Each row is a point on a landscape with many valleys, with its height.
From any point a ball rolls to the lowest of the 3 points nearest to it. It stops when none of these is lower. Distance is the straight distance between rows; heights are no part of it.
fuvu h=2.42: [142 148 116 194  98 169 143 106  85  91 115 148 117 158 105 164 138]
lokeg h=3.39: [112 131  82 131 115 168 133 134 148 115 106 126 119 138 112 141 181]
Molab h=2.71: [105 112 104 110 133 107 123 143 173 131 119 118 149 110 137 122 153]
Fil h=4.62: [137  87 104  97 151 118 102 114 185 119 133 125 156  99 125 130 189]
Nebu h=2.12: [144  81  80 103 156 141 105 108 171 115 121 134 140 117 121 142 208]
kam h=2.97: [116 108  92 104 139 136 125 135 168 126 115 123 136 113 129 131 182]
pase h=2.56: [137 154 138 146 106 132 135 137 127 123 120 151 119 138 152 110 112]
mefu h=3.03: [136 145 129 164 100 145 134 135 128 114 116 148 109 144 138 121 121]
gipo h=3.87: [131 131 173 101 145  79 125 156 104 160 133 130 117 116 151 101  53]
luki h=3.16: [102 114 125 101 160  74 101 147 164 137 133  86 155 101 139 119 112]
fosin h=1.21: [131 147 188 135  84 127 154 120  99 157 153 150 119 137 148  94  74]
mivoz h=3.53: [155 132 147 203  90 159 162  99  77 104 123 163 117 142 106 162 135]
nep h=3.80: [113 162  71 171 135 205 155  98  99  86 132 135 128 152  92 168 182]
Feros h=1.07: [123 134 104 139 108 136 128 150 146 122 105 137 119 137 144 118 144]
Nub h=4.43: [ 98 112 139 102 161  60  99 151 159 140 139  72 150  98 133 120  86]
Guke h=5.14: [120 140  49 130 156 212 140  94 114 107 128 139 136 152  87 165 211]
lome h=1.15: [130  90  78 101 143 158 120 126 164 122 115 134 137 117 112 141 198]
Kopi h=3.58: [114 105  99 101 143 114 111 127 181 134 122 118 151 105 138 120 166]
gigu h=1.55: [150 151 159 164  85 139 144 124 103 131 130 163 116 148 139 124 115]
zapu h=1.98: [143  81  78 102 161 150 110 116 164 111 120 131 140 122 119 149 219]
Zisos h=1.91: [124 145 115 133 117 127 128 155 141 120 108 139 121 134 150 110 122]
figop h=3.01: [140  98 130  85 182  90  67  96 203 137 160  78 171  97 118 115 150]
savil h=4.23: [130 104 198  68 144  55 121 159  88 162 132 102 105 113 149 108  30]
godun h=3.81: [119 140 127 125 132  98 127 158 142 135 119 136 130 127 157 100  94]
malo h=2.98: [144 146 130 187  90 162 143 116  97 101 119 158 112 153 122 142 135]
Vas h=1.94: [135  91  83  95 144 145 117 127 174 122 121 134 142 112 126 134 200]
lafak h=2.33: [115 134  90 138 111 157 130 142 148 109 100 134 117 133 127 128 166]
Big h=1.01: [144 154 167 142  98 127 138 132 119 137 132 161 112 139 151 101  92]
mil h=4.14: [109 129 133 111 153  76 114 160 138 137 132 104 142 115 154 102  86]
Mena h=4.72: [125 108 214  63 121  79 134 158  79 181 140 102  93 115 141 103  25]
zul h=4.56: [140 113 181  84 147  46 103 165  99 152 134  85 119 102 145 113  41]
Bufa h=0.98: [123 149  91 156 106 178 139 127 123  99 108 133 112 153 114 147 160]
retu h=2.75: [112 109 160  81 159  68  61 125 169 156 151  43 164  95 112 124  99]
kun h=3.82: [143 122 155 207  74 154 182  92  63 122 129 168 130 145 104 175 136]
memiz h=5.83: [112 147  66 138 128 203 137 113 120 107 117 130 113 152  93 156 193]
gege h=2.32: [134 101  64 106 152 180 126 120 141 114 113 140 127 136 108 152 213]
tefo h=3.50: [139 147 165 117 120 103 134 141 109 152 137 150 118 131 153  93  72]
Voge h=2.11: [111 120  97 124 118 140 132 146 158 122 102 126 127 122 137 130 155]
kugo h=3.40: [132 125 195  81 139  79 137 152  90 166 140 116 106 118 144 103  36]
gisik h=3.76: [144 139 119 210 110 162 175  93  61  88 122 163 124 150 100 184 137]
mabi h=0.74: [144 156 167 151  94 126 145 127 108 140 134 165 110 138 146 106 101]
dimu h=3.24: [134 151 114 164  93 156 130 131 116 108 107 146 112 149 130 133 138]
Tasa h=3.91: [128 152 106 211 123 175 164  87  70  76 124 155 130 153  94 189 154]
dadu h=3.63: [138 110 147  69 179  88  46 105 187 146 156  52 163  92 103 113 120]
Liv h=0.76: [137 139 188  99 129 100 145 146  96 168 141 131 110 121 145  93  52]
Motib h=5.18: [111 113 163 100 162  39  84 164 136 147 136  60 136 105 138 124  61]
Kiti h=3.45: [129 117  61 106 148 199 134 107 129 115 117 137 125 150  96 152 211]
Kabel h=6.70: [158 116  38 113 205 206 127  98 119 102 140 150 144 154 102 158 231]
vup h=3.78: [125 156  98 203 125 184 159  96  82  81 119 143 127 155  97 180 159]
sevid h=1.17: [146 147 176 167  78 138 149 115 100 137 134 164 111 138 139 119 106]
Dazed h=2.39: [120 100 128  89 157  86  85 116 192 145 150  84 170  89 125 118 140]
fiko h=1.81: [124 146 202 112 101 110 160 128  99 171 157 140 110 130 147  87  62]
peg h=1.11: [114 138 132 117 151  88 119 159 148 138 119 120 137 121 162 106  93]
mono h=1.02: [120 155  98 177 111 183 144 110 103  85 110 134 111 158 102 162 152]
Lomer h=4.41: [119 120 205  72 122  87 145 149  83 176 146 112  98 119 138  99  33]
mek h=1.87: [137 152 147 138 116 112 130 144 129 128 120 153 119 137 151  98  92]
dudal h=1.16: [103 112 134  86 158  70  85 126 175 149 150  68 165  94 124 126 115]
dov h=2.77: [113 158  84 182 121 198 147 104  99  85 120 132 117 159  89 167 174]
zav h=3.15: [116 101 120 101 149  97 104 128 189 141 144 105 162  93 130 121 146]
nefi h=0.99: [144 143 177 153  79 129 149 118 106 145 146 163 116 140 136 105  95]
Kelu h=5.19: [134 134 158 111 144  83 132 155 117 150 133 132 123 121 159 100  69]
Dafu h=1.96: [143 137 174 181  67 147 164 101  94 132 143 164 113 146 130 136 114]
Gosu h=0.85: [109 127 112 114 132 106 124 157 166 134 123 121 141 115 150 114 124]

Where does a ball stop that starts at each point below?
Motib: Gosu
zul: Liv
godun: Gosu
savil: Liv
fuvu: Bufa
Mena: Liv
dov: Bufa

Call two points neighbours if one is among the 3 nearest of the other. Go from one point of each pair to the other, from neighbour to neighbour, staying as low as possible. Name the highest point that can't be avoided.
mabi / lome: kam
mabi / Feros: pase
Gosu / dudal: zav
Liv / mabi: fiko
